A landscape with many valleys, sampled at points; each row gives a point and its height.
From any point a ball rolls to the lowest of the 2 points nearest to it. It stops when none of these is lower. Distance is the straight distance between rows; heights are no part of it.
Q_703 h=2.75: [146 168 123 102 138 142 122 173  68  82 113 150 145 174 161 117 107 107
 158  99 130  78 180 121 149 150 131 115 167 117  94 162 158 114 178 118
 120 163 163 130 158 116 103 136 145  86 145 143 117 130 138 130 135 185
 158 153 169 164  99 137 127 147  62 144 136]
Q_422 h=5.85: [118  76 175 167 194 105 105  82 186 180  78 114 112  26  84 117 158 174
  88 145 166 162 100 138 111 135 112  91 115 139 166 119  88 148  90 120
 115 101 108 141 119 117 150 136 131 150 114  98 110 182  90 121 147  38
 106 114 111 100 176 157 140 101 159  79 131]
Q_111 h=3.03: [140  75 154 121 168 163 143 136 128 118 155 178 128  88 111 179 146 117
 227 123 100 171 134 153 122 170  80 137 117 157 137 128 171 119 114  33
 170 152 169  85 103  96 104 185 121 101 137 101  83 160  80 134 154 117
 174 132 130 147 140 159 138 196 137 107  99]
Q_787 h=6.63: [133  75  90  81 171 119  89  98 112 143  77 120 144  98 126  69  89 110
 111 103 172 134 110 116  93  96 156 107 144 102 196 162  88 170 117 139
 170 114  94 119 121 179 168 133 199 137 108 139 119 123 165  86 132 140
  98 132 172 128 146 123 128  73 103  80 213]
Q_864 h=2.53: [131  64 122 100 135 158 139 144 126 107 177 185 116  92  97 185 130 126
 203 127  79 158 153 161 103 171  75 159  96 155 135 142 215 133 100  69
 188 139 178  64 126 101 118 194 124  93 119 119 108 130 112 117 146 104
 171 125 144 164 165 132 157 209 152 128 100]
Q_968 h=5.63: [139 166 164 170 116 123 134 119 110 155  72  81 117 131 103 138 134 155
  38 115 144  90 120 147 127 154 139 149 108  84  80  99 106 108 140 177
 100 103 119 153  95 130 128 105  89 141 142 127 160 136 124 129 107 157
 102 106 106 113 147 133 130  90 112 125 128]
Q_402 h=6.24: [105  68 182 153 193 118 114  78 182 148 113 127 123  38 102 157 157 155
 137 167 137 169  99 130 109 141  82  87 126 168 173 111  97 134  77  83
 122 104 121 112 119 103 139 168 130 124 113  91  98 178  75 140 154  35
 118 107 108  91 178 153 121 129 173  83 117]
Q_891 h=8.60: [139 177 126 168  73 101 139 149 168 139 162  97 107 174 143 121 150 113
 121 129 118 149 131 124 151  87 152 124 117 125 107  93  97 132 127 163
  43 114 139 191 114 130 106  74 109 144 129 143 134 103 138 189  97 129
 137 146  94 125  82 128 137 138 123 149  64]
Q_759 h=3.69: [127  91 165 165 134 156 146 142 106 161 122 140 112  84  61 190 149 168
  70 101 117 129 137 125  76 221 110 175  80 141  83  98 170 147 121  91
 180 116 159  88  85 105 100 177 103  91 115 110 112 164 130 116 108  99
 165  98 115 134 197 171 168 107 169 116 121]
Q_892 h=3.36: [115 141 129 101 124 136 123  78  58  96 135 164 164 145 130 171 121  97
 163 172  95  93 134 146 131 149  80 131 160 160  79 126 166  70 150  61
 164 159 134  81 138  90 122 158  82 100 156 147 147  59 115  85 157 133
 107 147 149 130 157  73  98 145 125 147 150]
Q_626 h=8.46: [140 182 100 182  53  90 150 120 165 167 155  81  97 165 140 107 144 108
  63 104  92 145 114 120 132 102 164 140  98  86 103  78  76 126 121 194
  70 100 119 197  96 128 117  59 112 157 127 155 154  78 142 171  78 128
 126 158  90 100  95 121 143 121 122 150  59]
Q_207 h=2.74: [ 59 137 115 114  97  91 157  64 124  82 179 133 175 153 164 142 104 130
 164 158  77 143 106 105 157 140 106 106 175 131 143 144 120 110 102 172
 105 109  58  83 157 118 176 130 128 175 115 119 167 105 141 116 140  96
  32 151 140  77 164  37  85 144 147 180 152]
Q_187 h=4.88: [145 148 119 121 116 173 128 142  53 129 101 122 145 147 122 116  96 160
  58  73 126  84 138 135  74 173 176 156 101  79 103 119 176 163 141 172
 222  94 115  86 122 155 181 150 127  99 116 143 171 140 175  92 108 167
 109  95 158 135 116 130 156  82 130 133 169]
Q_649 h=5.03: [138 165  97 120  74 162 144 172  54 109 141 131 135 174 142 109  94 142
  79  79 110  62 152 123  95 143 173 161 118  85  95 112 165 145 157 183
 195 101 125  90 149 153 150 126 133  88 118 157 161 113 181 110  95 170
 139 117 155 135  93 140 131  96 119 158 142]
Q_522 h=3.90: [121 119 159 111 170 155 126 132 104 140  75 123 137 113 112 125 123 140
 107 101 154 102 136 133 115 170 121 136 104 104 120 125 145 144 139 126
 153 117 126 119 114 131 123 155 112 120 113 121 133 165 124 113 124 127
 121 108 128 144 142 148 138 111 135 116 156]
Q_485 h=7.45: [139  97 123  94 158 138 107 115 129  93 131 168 165 141 138 146 117  87
 225 163 122 131 111 118 142 104  71  82 165 185 159 143 141  83 115  49
 155 161 107 103 149 106 134 143 141 114 158 124  82  94 113 101 178 110
 135 137 145 131 108  92 113 177 117 110 158]
Q_776 h=7.27: [136  53  95 106 166 151 124 133 146 133 120 145 132 100 120 131 162 106
 168 152 146 170 131 124 100  47 115 102  94 165 211 135 144 159  78  82
 183 168 112 141 132 137 111 156 172 108  96 131  67 132 133  90 145  98
 189 121 126 142 138 161 135 118 143  88 151]
Q_961 h=2.41: [102 145 114 103 101 109 118 113 136  97 162 134 143 161 159 111 107  99
 170 156 121 122 132 115 143  93 123 100 163 150 139 142 123 112 127 138
 101 149 113 123 173 128 124 123 142 126 135 136 125 103 148 138 129 120
 119 147 132 121 108  95 107 145 134 144 142]
Q_494 h=8.28: [153 181 101 165  53 104 147 166 135 143 141  83  91 168 151  90 121 131
  45  76 105 107 130 118 125 122 180 154  85  50 102  85  85 118 132 224
  97  98 117 177 109 133 126  69 134 138 132 171 146 106 147 170  67 167
 140 148 102 125  89 141 147 104 108 133  90]
Q_413 h=3.74: [144 165 102 128 104 103 102 161 111 112 114 100 112 160 168  68  96 127
  99  82 157  84 167 127 160 144 192 142 151  76 105 147 103 125 179 214
  76 123 122 139 136 150 137  89 161 110 134 160 140 152 163 150  89 192
 119 140 155 128 109 137 129  94  75 127 123]
Q_705 h=7.77: [ 94 164 132 130  58 136 188 167 123 100 170 115 137 165 144 133 117 159
 107  86  93 134 133 105 159 172 136 160 114  61 134  92 131 150 109 220
  95  77  84 126 140 121 125 115 127 162 106 123 170 167 148 155  94 130
  90 134 106 122  96 110 138 151 128 171 104]
Q_680 h=2.78: [ 93 113  82  93 112 112 128 109 106  96 166 121 140 133 151  83  68 128
 106 119 121 132 100  96 142 143 161 155 164  79 165 162 103 137 115 193
 142 107  75  87 159 158 169 121 175 157 121 130 159 129 156 100 132 133
  50 150 162  89 141  81 108 102 133 151 180]
Q_16 h=5.67: [101 110 111  86 118 131 182 182 165  91 184 159 139 171 125 137  92 143
 163  72 121 165 149  90 143 163 138 130 149  85 201 190 152 182 100 171
 122 108 131 101 182 140 130 173 160 144  88 101 163 160 137 154 172 130
 108 137 150 161  97 147 149 201  99 171 120]
Q_935 h=7.19: [138  85 130  90 159 147 133 151 121  93 112 199 153 123 105 166 104 117
 219 109 103 129 144 136 142 189  80 129 151 146 151 166 185 120 123  72
 174 140 162  80 144 101 145 179 116 123 133 131 126 125 107 106 187 143
 136 131 178 185 127 107 156 218  86 117 130]
Q_526 h=3.05: [105 139 142 122 103 142 148 120 138 100 178 144 141 166 147 148 129 106
 181 171 108 137 125 126 131  93  98 111 131 166 127 111 154 122 112 104
 108 144 129 128 151 111 105 133 110 127 135 122 114 112 121 143 128 102
 140 139 107 137 103 110 104 163 163 147 116]
Q_724 h=4.41: [152 162 179 143 151 124 134 147 136 115 124 121 132 134 132 149 158 128
 158 147 145 139 143 151 152 132 104 111 142 144 109 118 119 115 148  98
  57 134 172 164 110 113  90 113 114 137 154 111 115 158  79 170 138 159
 127 126 102 144 106 141 113 159 106 124  90]
Q_116 h=4.19: [150 135 147 135 145  99 117 137 190 127 161 123 122 140 161  98 148 112
 191 166 143 168 113 125 151  59 117  79 135 177 151 147 106 123 126  96
  68 147 144 172 128 137 117 105 144 140 140 129  93 117 122 164 158 106
 137 131 108 122  93 128 120 151 142 110 104]
Q_512 h=5.95: [107  75 108  75 151 121 161 158 163  95 146 167 148 146 103 150  77 135
 162  80 130 167 145  95 140 176 122 112 151  85 210 196 156 157  84 151
 142 103 124  76 174 137 158 191 157 150  96 103 171 141 127 132 196 133
  90 133 181 174 129 133 150 211  76 150 138]
Q_996 h=1.90: [103  90 157 126 119 139 154 127 143  97 191 179 118  95 108 198 133 142
 214 130  51 162 143 154 119 200  70 153 122 155 130 132 188 123 105  79
 157 123 186  48 120  88 121 200 104 113 123 107 126 141  94 154 155 104
 139 127 138 166 159 122 140 225 171 124  81]
Q_331 h=6.28: [130 136 130 146 143  95  87  78 117 168  82  85 122  81 122  69 100 147
  58 132 158 107  88 136 122 133 159 125 127  81 110 127  86 113 134 165
 129 105  95 139 106 157 187 101 131 158 138 142 160 136 139  88 114 141
  58 104 141  94 158 106 126  59 143 105 173]
Q_139 h=2.61: [167 125 139 179 145 127  99 100 146 217  69 136  88  89  84 141 183 133
  65 163 148 123  92 123 113  73 151 130  92 170  90 138  92 106 129  82
 149 168 135 175  97 123 120  89  95 165 141 105 120  87 106 100 131  82
 163 108 111  97 154 167 139  58 155 109 122]
Q_895 h=3.11: [129 158  83 123  82  73  96  91 123 105 151 112 124 150 175  87 112 101
 130 142 132  96 159 125 160  98 179 123 174 133  96 137 111 101 162 163
  67 157 121 130 147 137 140  83 147 112 146 162 151  93 158 153  98 147
 115 162 145 114 115  94 105 114 103 138 113]
Q_449 h=6.85: [137 143 112 170 121  90  98 112 194 176 124 112  84 117 131  78 163 127
  94 135 134 163  93 127 140  84 149 124 108 123 135 126  67 122 131 136
  94 118 117 204 104 149 135  76 119 153 124 141 129 109 138 125 129  92
 115 124 105 100 104 154 142  88 149 130 105]
Q_575 h=3.96: [157 129 190 147 173 153 149 151 120 133 107 137 119 115 117 165 156 142
 159 136 144 138 141 153 133 154 100 141 124 142 105 112 132 111 143  72
 114 153 189 149  98 104  78 133 105 123 153 106  94 177  74 152 131 160
 165 135 101 145 126 173 115 144 115 113 103]
Q_410 h=3.35: [ 62 141 148 125 137  92 151  63 129  93 154 115 182 125 152 169 142 128
 163 169  88 142 108 135 159 156  70  97 159 145 127 123 111 101 110 150
  75  84  70  89 133 105 164 134 105 181 122  99 173 122 107 131 143  94
  32 121 119  84 169  50  84 161 145 164 124]
Q_948 h=6.97: [ 81 123 194 176 132 124 153 112 153 136 125  95 115  73  94 173 149 188
  86 112 109 147 121 138 142 216 106 147 100  96 131  79 105 145  96 143
  90  66 107 108 108 105 127 147 103 146 106  81 153 207 101 168 121  90
  84  94  85 100 156 149 125 144 153 129  89]
Q_250 h=5.16: [157 183 154 189 128 118 146  93 140 141 129 101 131 128 104 186 185 127
 119 180 119 157 123 153 143 100 120 134 163 187  71 100 106 125 146  99
  46 113 169 190  69 100  96  79  74 164 154 102 134  90  74 185 142 130
 123 124  72  89 131  88 117 171 123 138  62]
Q_771 h=4.55: [122 148 140 134 101 115 152 161 176  99 200 133 141 176 171 110 126 107
 203 147 125 154 127 118 150  77 128  81 146 173 139 144 124 142 121 123
  52 148 144 160 154 131 105 109 154 138 134 131  96 128 132 186 142 121
 147 143 112 142  75 122 119 180 133 128 106]
Q_551 h=3.15: [174 135 149 159 178 116  96  99 151 184  79 134 103 100 105 131 176 127
 127 173 161 147 108 126 130  61 123 116 117 174 104 139 105  95 139  54
 113 173 160 175  93 120 107  93 103 155 161 113 107 100  89 115 154 102
 151 127 110  91 141 149 122  97 141 111 106]
Q_926 h=7.30: [152 110 131  99 160 151 137 167 119  85 119 191 164 146 131 145 116 101
 238 110 121 135 140 120 157 169  94  94 173 151 141 166 163 110 141  54
 140 158 147 112 145 103 121 152 146 118 154 125  94 135 101 118 183 156
 151 141 160 172  83 121 139 207  72 123 132]
Q_335 h=7.37: [142  69 121  94 175 148 113 125 143 114 126 156 147 116 129 139 136  94
 210 156 140 153 115 122 119  77  80  92 122 175 189 141 143 118  96  62
 168 162 113 123 133 120 121 153 150 110 131 117  73 121 117 101 165  98
 169 126 132 135 119 127 121 156 126  95 149]
Q_160 h=3.51: [175 163 145 156 187  83  69  74 141 169  78 120 119 117 130 116 172 121
 137 165 167 157 112 131 149  80 117  97 155 165  97 143  83  97 167  60
  63 151 154 182  83 122 121  83 113 146 173 126 117  93  98 116 167 113
 106 128 124  79 133 129 118 120 113 110  95]
Q_557 h=3.06: [106  99 125 114 108 166 146 133 127 111 189 165 118 128 112 180 139 131
 168 140  89 147 138 141 100 150  86 168  88 158 115 111 202 138 104  87
 173 135 154  79 131 104 103 177  97  98 116 122 121 124 119 116 125  80
 161 125 115 146 149 130 138 176 184 151 103]
Q_257 h=7.39: [160 118 137 109 155 157 136 149 123  95 143 174 155 145 142 141 134  94
 235 150 126 147 126 140 153 126  86  83 160 173 129 135 162  86 139  35
 132 177 140 121 134 100 105 135 144 118 178 124  67 113  90 126 165 153
 165 148 124 151  95 124 110 186  97 118 134]
Q_248 h=3.55: [117 143  74 124  97  53  91  81 157 116 166 101 128 143 187  65 113 112
 137 136 132 131 129 127 182 119 172 128 180 136 135 145  79 121 152 183
  51 136 107 138 141 137 166  68 159 150 137 154 155 117 159 149 120 145
  76 157 147  88 139  95 115 114 103 134 107]
Q_603 h=7.09: [117  86 128  87 157 138 131 126 146  92 134 181 156 135 123 157 107 109
 211 127 111 146 127 113 135 157  83 112 151 151 178 166 153 126 104  89
 156 127 123  86 152 111 142 179 134 130 112 111 127 125 110 118 191 100
 114 123 153 152 115 110 135 206 112 125 136]
Q_300 h=4.34: [154 112 126 136 155 159 114 146 122 176  66 112 124 104 103 111 142 140
  77 107 165 110 129 130  93  99 159 112  83 125 121 123 133 154 132 131
 184 140 126 148 112 147 137 126 135 123 115 134 108 146 137 104  96 140
 167  99 135 162 139 172 150  54 136 101 161]
Q_826 h=7.41: [ 93 144 165 150  93 141 177 148 137 118 142 101 124 121 123 161 140 176
  93  91 105 135 133 128 151 205 117 165  88  70 133  82 127 149 108 186
  93  72  92 114 114 112 124 138 109 149 100 102 168 194 122 164 110 115
  83 110  82 119 117 136 136 153 139 150  91]
Q_903 h=7.16: [139  88 111 126 148 130 113 134 170 160 110 126 106  87 115 113 167 121
 121 160 153 153 110 123 109  48 131 104  93 158 171 126 127 142 101 105
 166 155 116 163 128 140 122 129 139 125 104 133  89 125 128 106 124  94
 173 124 115 139 134 158 142  86 169 100 143]
Q_487 h=2.73: [ 94 123 135 105  88 139 173 143 137  82 184 183 135 138 120 187 115 154
 191 119  59 133 162 142 127 188  76 155 122 136 132 150 214 137 115 121
 150 126 173  65 155  94 128 185  88 129 125 120 159 130 112 137 154 123
 125 132 144 182 137 104 137 225 143 151  91]
Q_940 h=3.63: [110 174 118 106  97 130 148 109  50  77 146 161 165 168 143 161 121 110
 147 140  85  76 168 132 142 163 104 133 169 127  70 136 178  95 159 103
 138 150 146  96 150  94 119 151  92  92 147 147 165  80 131 109 144 155
 116 153 163 144 135  86 108 151  95 166 135]
Q_273 h=4.67: [119 137 123 131  89 175 150 158  94 135 138 127 119 152 109 157 134 150
  80 106 114  99 129 132  92 158 127 176  77 112  97  86 174 140 125 144
 175 110 118 107 123 123 111 147  94  97 121 145 144 125 144 115  99 124
 152 107 108 146 127 153 146 115 161 148 125]
Q_838 h=4.66: [153 152 115 111 131 161 123 148  40 115 110 140 153 168 145 117  96 124
  99  92 130  52 162 142  98 142 148 137 129 109  84 135 175 132 178 134
 203 126 154  90 139 142 150 148 121  73 123 149 144 109 170  89 116 179
 148 120 174 146 118 136 125  88 104 153 158]
Q_180 h=2.01: [ 86 119 108  85 120 105 139  93 112  93 150 141 157 143 144 119  87 127
 143 127 105 134 114 100 155 164 123 127 164  94 162 171 123 120 114 168
 139 107  74  72 166 128 173 149 143 160 112 118 168 117 147  98 154 114
  42 135 156  93 151  65 103 142 129 164 167]
Q_569 h=6.94: [110  82 132  85 177 123 119 107 151 109 114 150 155 127 135 131 105 108
 177 131 138 148 109 110 134 145  88  99 157 131 204 167 107 126 102 123
 126 111  93 100 148 129 151 165 152 140 107 110 126 134 126 115 177  90
  88 124 144 116 123 106 122 165 114 116 165]
Q_261 h=4.87: [132 104 138 140 161 142 112 118 134 177  61 103 128  73  95  92 130 154
  59 110 169 125 105 133  96 139 155 113  91 107 137 127 116 160 113 151
 161 110  96 145 111 146 148 130 137 139 113 128 125 168 132 106 109 115
 112 102 127 138 148 150 152  66 149  90 178]
Q_954 h=4.92: [113 128 123 114 103 147 174 179 164  85 210 159 150 187 157 132 107 115
 215 113 113 156 138 100 139 105 123  97 148 159 166 164 139 162 107 120
  94 145 142 137 177 131  96 142 162 129 111 114 100 152 128 170 157 118
 161 144 123 157  63 141 127 204 124 147 111]
Q_110 h=2.99: [149 106  79  91 134 139 106 173 138 122 129 129 115 137 152  89 133  85
 172 132 149 136 153 111 123  23 155 109 113 154 166 154 129 140 130 101
 169 183 143 154 162 166 111 110 182 105 118 149  76 100 164 112 122 156
 209 142 153 147  98 149 125 110 115 108 147]
Q_59 h=5.17: [125 160 150 151  90 146 153 141 105 138 112 104 114 152 107 162 137 146
  66 123 123  93 126 135 118 142 128 162  99 102  91  81 134 116 131 158
 124 110 122 138 113 118 102 121  85 122 134 135 149 123 128 136  99 141
 133 115  91 135 128 140 128 105 136 145 116]
Q_829 h=3.30: [133 141  88 123  93 128 110 180 131 126 132 107  99 144 152  57  91 129
  82  83 142 108 134 116 132 121 194 155 122  70 143 138  91 148 149 206
 125 111 115 151 139 171 143  94 174 125 121 158 132 146 166 143  85 172
 130 135 141 136  93 140 137  83 108 122 147]
Q_634 h=1.68: [126 121 113  98 135 111  99 122 146 126 129 128 122 131 149  97 122  99
 156 160 145 128 122 119 129  67 119 101 138 148 162 139 114 119 127 117
 139 154 117 138 152 146 128 125 148 120 125 139 106 104 148 118 129 118
 142 137 131 127 113 120 117 115 147 119 154]
Q_469 h=4.12: [124 142  73 132  93  81  98 128 156 120 160  91 108 142 179  46  94 132
  97 104 133 136 114 120 186 146 192 156 151  86 146 136  63 139 145 221
  68 114 111 154 129 149 163  61 168 160 135 156 150 151 164 145 103 171
  82 150 137  99 128 112 135  93  96 130 107]
Q_938 h=6.57: [ 79  95 186 151 162 126 136  97 168 133 128 118 123  64 113 158 148 167
 127 141 118 158 108 135 127 183  97 119 117 131 161 106 105 144  88 116
 104  83 116 102 123 110 131 172 120 133 100  87 129 199  89 160 143  64
  92  97  99 102 159 147 123 147 168 114 104]
Q_296 h=8.06: [121 183 111 147  38 121 179 170 121 110 166  96 124 180 153 114 112 139
  85  78  91 119 146 110 150 141 156 151 111  57 113  72 109 130 125 241
  76  90  97 152 137 122 116  79 130 146 121 152 154 132 153 177  65 159
 124 157 104 125  87 118 142 137 105 155  87]
Q_418 h=5.83: [111 172 156 176 111 102 145  73 124 147 107  63 136 107  93 181 155 151
  57 154 120 128 113 156 144 149 108 147 138 122  79  80  92 103 127 173
  71  79 101 146  92 111 133  88  65 170 146  98 189 105 100 145 115 131
  81 116  83  77 175  70 114 129 118 155  91]
Q_754 h=3.17: [137 110  95 111 127 162 127 192 142 141 114 119 109 126 122  93 139 123
 109 107 158 136 146 118 108  81 163 128  92 111 171 133 126 180 119 152
 167 135 123 161 139 166 114 127 166 111  90 146  91 148 156 120 101 146
 184 118 134 165  96 174 149  92 126 119 148]
Q_172 h=5.37: [122  79 166 151 177 126 108  84 144 185  60 113 125  47  76 121 147 161
  63 138 169 130  99 130  92 152 129 106  96 140 129 117 115 146  99 112
 159 113  98 124 115 117 141 135 120 141 122 108 120 162 109 104 121  70
 119 101 122 121 188 153 141  70 164  78 163]
Q_325 h=3.84: [186 143 157 138 181 109  97 124 162 146 115 132 125 124 143 111 171 113
 186 169 160 167 116 132 153  72 110  76 141 174 125 142 111  95 152  46
  74 162 160 171  97 119 108 100 135 144 179 128  81 111  89 144 170 131
 137 135 110 112 109 135 110 145 114 102  98]
Q_714 h=3.18: [128 100 173 142 166 157 133 116  85 160  95 140 135 103  80 177 140 149
  96 126 133 110 122 141  88 186 102 168 100 150  79 109 157 121 139  75
 173 137 162 103  92 104 105 163  84 111 140 118 121 144 115 106 115 121
 160 107 121 132 193 157 137 100 150 118 147]
Q_195 h=6.77: [115  70 102  74 178 111 106 104 142 127 104 132 145 113 132  90  96 106
 139 123 162 155  97 113 118 119 117 104 163 111 224 167  86 147 102 150
 140 112  81 115 138 160 158 147 188 145 107 120 121 121 150  98 160 111
  86 144 163 110 140 119 123 120 106 102 198]
Q_289 h=3.50: [153 107 192 147 172 157 164 138 121 127 132 165 135  98 120 182 158 133
 214 133 114 167 127 170 143 188  85 130 147 156 111 114 133 106 140  27
 128 151 187 101  90  87  87 162 109 121 160  98  80 170  60 161 148 160
 157 146 111 137 125 170 102 189 119 101  98]
Q_661 h=2.03: [161 120 159 159 152 133 107  87 104 202  64 129 113  99  78 159 148 140
  67 172 151  96  96 136  98 105 133 137 109 175  72 125 122  96 134  83
 164 167 152 137  98 113 126 116  79 147 157 117 126  95 109  96 123 117
 166 101 115 109 189 144 128  56 152 107 147]
Q_277 h=3.75: [137 150  93 132  84 131 121 146 115 136 142 122 103 156 143 118 120 102
 115 152 130  98 137 123 115  50 159 133 113 138  97 101 135 110 139 118
 161 159 142 139 148 150 116 107 120 105 134 159 114  72 154 119  86 141
 182 138 125 145 107 133 119  90 152 143 132]
Q_304 h=4.84: [177 161 180 188 138 130 147 132 143 144 116 119 108 123 103 177 181 147
 127 161 130 153 132 155 146 112 124 143 136 168  88 104 108 119 139  90
  65 135 188 189  78 103  80  92  88 154 157 101 107 140  66 185 141 148
 152 123  70 113 124 143 117 156 115 125  66]
Q_367 h=1.86: [121 129  90 114  92 152 142 199 148 129 148 117  95 145 134  83 112 133
  94  95 134 136 130 111 120 110 173 150 105  86 176 124 109 176 119 196
 143 105 109 159 151 169 116 118 171 123  96 147 113 148 163 142  94 142
 160 139 119 155  73 160 148 109 126 133 141]
Q_144 h=3.58: [130 177  98 127  75 113 128 120  86  84 156 121 131 180 164 126 122  97
 136 150 119  82 174 120 146  93 163 119 174 137  73 120 148 100 160 138
  80 169 147 130 157 123 101 100 130  92 159 156 131  83 150 156  96 157
 154 170 145 144 101 104 107 129 101 154 112]
Q_308 h=2.43: [137  99  79  81 130 108  88 136 137 125 120 126 116 128 152  67 100  91
 140 116 154 122 136 114 121  58 158 114 151 137 175 165  95 142 142 136
 155 157 121 132 158 178 142 109 190 111 111 150 104 103 169 111 121 148
 151 146 161 131 114 128 117  96 113 104 171]
Q_252 h=3.34: [100 158 134 100 103 134 158 142 104  78 158 171 155 164 135 163 123 125
 177 118  82 114 162 126 145 175  94 137 147 127 111 149 188 125 140 110
 138 138 150  96 158  97 117 162  94 120 134 128 157 120 123 126 154 137
 117 137 144 161 118 103 125 190 113 160 113]
Q_894 h=6.59: [121 153 134 185 106  88 116  90 179 177 125  87  97 107 108 106 156 147
  66 144 118 159  84 143 140 110 137 133 104 105 120 101  72 121 113 166
  77  97 100 183 101 125 148  77  98 170 132 128 155 112 121 132 122  89
  89 114  86  87 132 126 131 105 145 141  99]
Q_344 h=1.96: [152 178 148 113 142 124 126 174 100  72 122 142 154 174 165 122 135 116
 176 101 135 110 176 123 168 168 125  94 184 121  99 163 141 106 177 121
  51 160 166 156 139 104  93 119 161 105 164 133 113 161 119 169 136 201
 149 156 157 167  81 138 126 173  48 131 117]
Q_583 h=4.32: [157 148 111 113 143 171 121 185  75 124 103 129 131 167 144 110 112 116
 121  90 149  75 166 132 106 106 153 131 113 114 103 133 157 144 169 134
 182 145 156 130 139 153 123 132 142  82 120 146 106 130 158 109 102 182
 186 120 162 161 106 166 135  88 102 135 149]
Q_374 h=3.46: [110 101  69 101 117 118 102 125 117 120 148 112 121 108 142  55  71 122
  73 115 138 124  97 111 113 108 183 156 143  88 175 150  91 154 124 180
 160 108  91 119 136 187 172 107 197 142 116 144 142 129 165 104 114 152
  87 138 155 112 128 105 123  66 128 112 191]
Q_220 h=3.37: [152 139  73 111 102 114  96 151 132 120 145 129 101 153 176  88 118  84
 152 140 140 107 158 118 133  30 179 118 131 157 114 141 127 109 155 105
 147 188 151 143 162 165 119  93 160  98 135 164  98  76 165 131 104 150
 193 157 149 138  97 130 113 103 125 129 129]
Q_523 h=4.43: [123 125 134  97 148 169 138 150  86 128  91 133 139 128 118 121 105 153
  89  75 141 105 144 130 104 191 151 157  96  80 128 138 174 175 133 160
 188  95 121  97 120 141 154 168 124 115 101 127 154 155 156 107 126 142
 103 100 149 145 136 137 155 122 126 127 162]
Q_629 h=3.68: [ 91  82 129 137 110 156 142 128 147 133 168 143 104  93 100 171 148 146
 122 136 106 161 129 128  94 165 105 158  85 150 139  93 170 157  81 107
 167 110 125  86 120 109 106 187 115  86  88 109 113 160 116 127 120  51
 148 109  96 130 159 148 150 145 196 133 102]
Q_943 h=7.02: [140 119 109 151 127  95  99 107 191 175 118 131  87 102 130  94 169 118
 107 164 132 153  86 121 122  35 143 115 107 157 139 127  97 110 117  96
 145 151 117 184 113 149 131  97 124 141 118 136 115  84 137 106 128  80
 142 134 112 107 116 145 135  74 180 117 133]
Q_298 h=2.91: [145 183 135 121 134 106 107 167 103  91 106 113 133 175 169  99 123 123
 131  92 157  89 183 129 171 157 152 116 170  96  96 154 121 117 183 180
  43 141 152 155 137 123 107 106 153 102 145 142 132 161 145 164 108 200
 135 145 159 146 103 144 132 128  53 129 112]
Q_312 h=4.18: [128 143  91 132  73 166 135 135  87 145 148 122 121 155 123 144 121 125
  83 141 113  87 119 133  84  91 143 154  92 133  91  81 160 123 128 130
 200 133 119 107 140 141 121 130 100  98 134 158 132  79 154  94  82 130
 170 113 119 142 119 141 123  89 171 153 139]
Q_302 h=4.49: [109 133 153 107 156 127 121 127 130 126 101 121 140 121 130 110 119 133
 129 125 151 121 127 131 143 157 109 121 128  98 149 136 114 132 131 148
 103 110 112 129 137 132 130 143 125 140 116 116 137 164 125 125 129 124
  93 114 125 122 122 122 122 133 129 130 143]
Q_458 h=2.97: [118 111  61  98  89  98  98 118 130 114 155 123 112 134 165  57  77 104
 109 121 134 103 128 116 123  78 183 147 159 123 153 152  96 133 149 163
 148 140 110 112 162 178 157  97 182 122 120 158 136 100 165 116 104 145
 125 155 152 117 112 105 103  88 126 124 172]
Q_343 h=2.66: [123 110 170 128 170 135 108  70  84 162  71 127 141 100  91 162 132 129
  98 162 141  98  94 143  96 148  91 137 123 160  83 116 136  95 135  71
 165 145 139  98 110 105 124 150  76 125 153 126 135 111 106  88 131 113
 126 109 121 113 198 118 109  87 152 112 166]
Q_39 h=5.47: [134 190 147 189 121 113 146  73 123 144 112  75 139 110  92 203 174 138
  77 176 112 131 126 153 138 134 105 149 172 171  67  86  99 112 148 141
  57  92 140 173  79 102 113  84  57 166 149  93 178  79  87 171 124 135
 110 123  74  75 165  49 121 155 115 151  74]
Q_393 h=6.00: [161 162 143 174 128  99  98 101 100 169  65  79 117 124 124  94 109 145
  39 110 161  78 119 142 122 134 173 132 129  82  70 123  95 100 163 170
 115 112 125 147  89 151 164  96 115 133 145 140 165 117 143 106 102 172
  93 101 140 110 142 127 126  53 109 115 148]
Q_63 h=6.22: [104 155 149 175 125  82 114  61 146 160 114  60 126  86 109 124 149 159
  60 155 126 154  83 155 153 140 120 135 124  99 103  92  74 104 115 183
  75  79  77 147  98 124 171  79  89 186 142 112 179 120 111 112 125 112
  44 105 101  67 180  82 118 111 137 147 111]
Q_65 h=3.85: [162 120 102 131 154 177 124 188 109 161  88 122 125 131 119 118 150 121
 110  98 159 111 160 127  90  68 161 122  75 126 124 125 154 154 138 120
 193 155 152 160 126 155 125 126 148 102 110 142  82 138 150 104  89 176
 213 105 146 170 118 194 155  59 116 113 144]
Q_753 h=3.07: [121 137 140 110 136 141 115  89  76 127 112 129 145 135 119 155 124 106
 125 172 130  89 117 143 114 120  97 134 132 151  88 112 148  88 147  83
 163 154 133 100 129 114 118 149  83 108 148 139 139  86 118  88 131 132
 127 122 126 125 159 106 101 105 150 135 151]
Q_946 h=5.31: [ 99 124 121 105  94 152 187 180 164  92 206 167 133 172 140 152 105 141
 190  97 102 155 149 102 136 142 124 134 132 124 182 157 166 184  95 145
 117 115 144 115 172 130 109 169 146 126  86 103 134 164 127 163 158 106
 143 134 125 165  78 151 144 211 133 163  94]
Q_638 h=6.49: [125 101 105 106 167  94  81  75 127 158  85 106 133  75 133  58  90 129
  93 135 168 122  84 123 110 113 143 114 146  99 168 149  84 130 125 149
 151 108  86 127 114 164 190 123 165 155 123 135 138 128 148  82 130 128
  62 123 155  91 162  97 121  70 137  86 204]
Q_585 h=4.31: [122  97 136 159 103 169 152 162 136 156 145 127  93 103  86 177 151 161
  81 110 119 137 139 123  92 176 120 164  64 134 113  85 157 157 101 117
 163 119 128 111 108 111  87 160 112  88 104 115  99 173 117 136 102  87
 174 107  89 147 148 182 160 115 171 122  98]

For each start below, name the point where the ball stops.
Q_512 | Q_661
Q_257 | Q_634
Q_331 | Q_634
Q_449 | Q_996

Call two points neighbours if one is among the 2 nearest of the other. Go from one point of each pair to the other, from neighbour to neighbour, staying as low as possible. Name the highest point that can't be avoided.
Q_661, Q_634 | Q_771
Q_996, Q_343 | Q_940
Q_634, Q_180 | Q_374
Q_180, Q_895 | Q_144
Q_522, Q_344 | Q_649
Q_367, Q_344 | Q_413
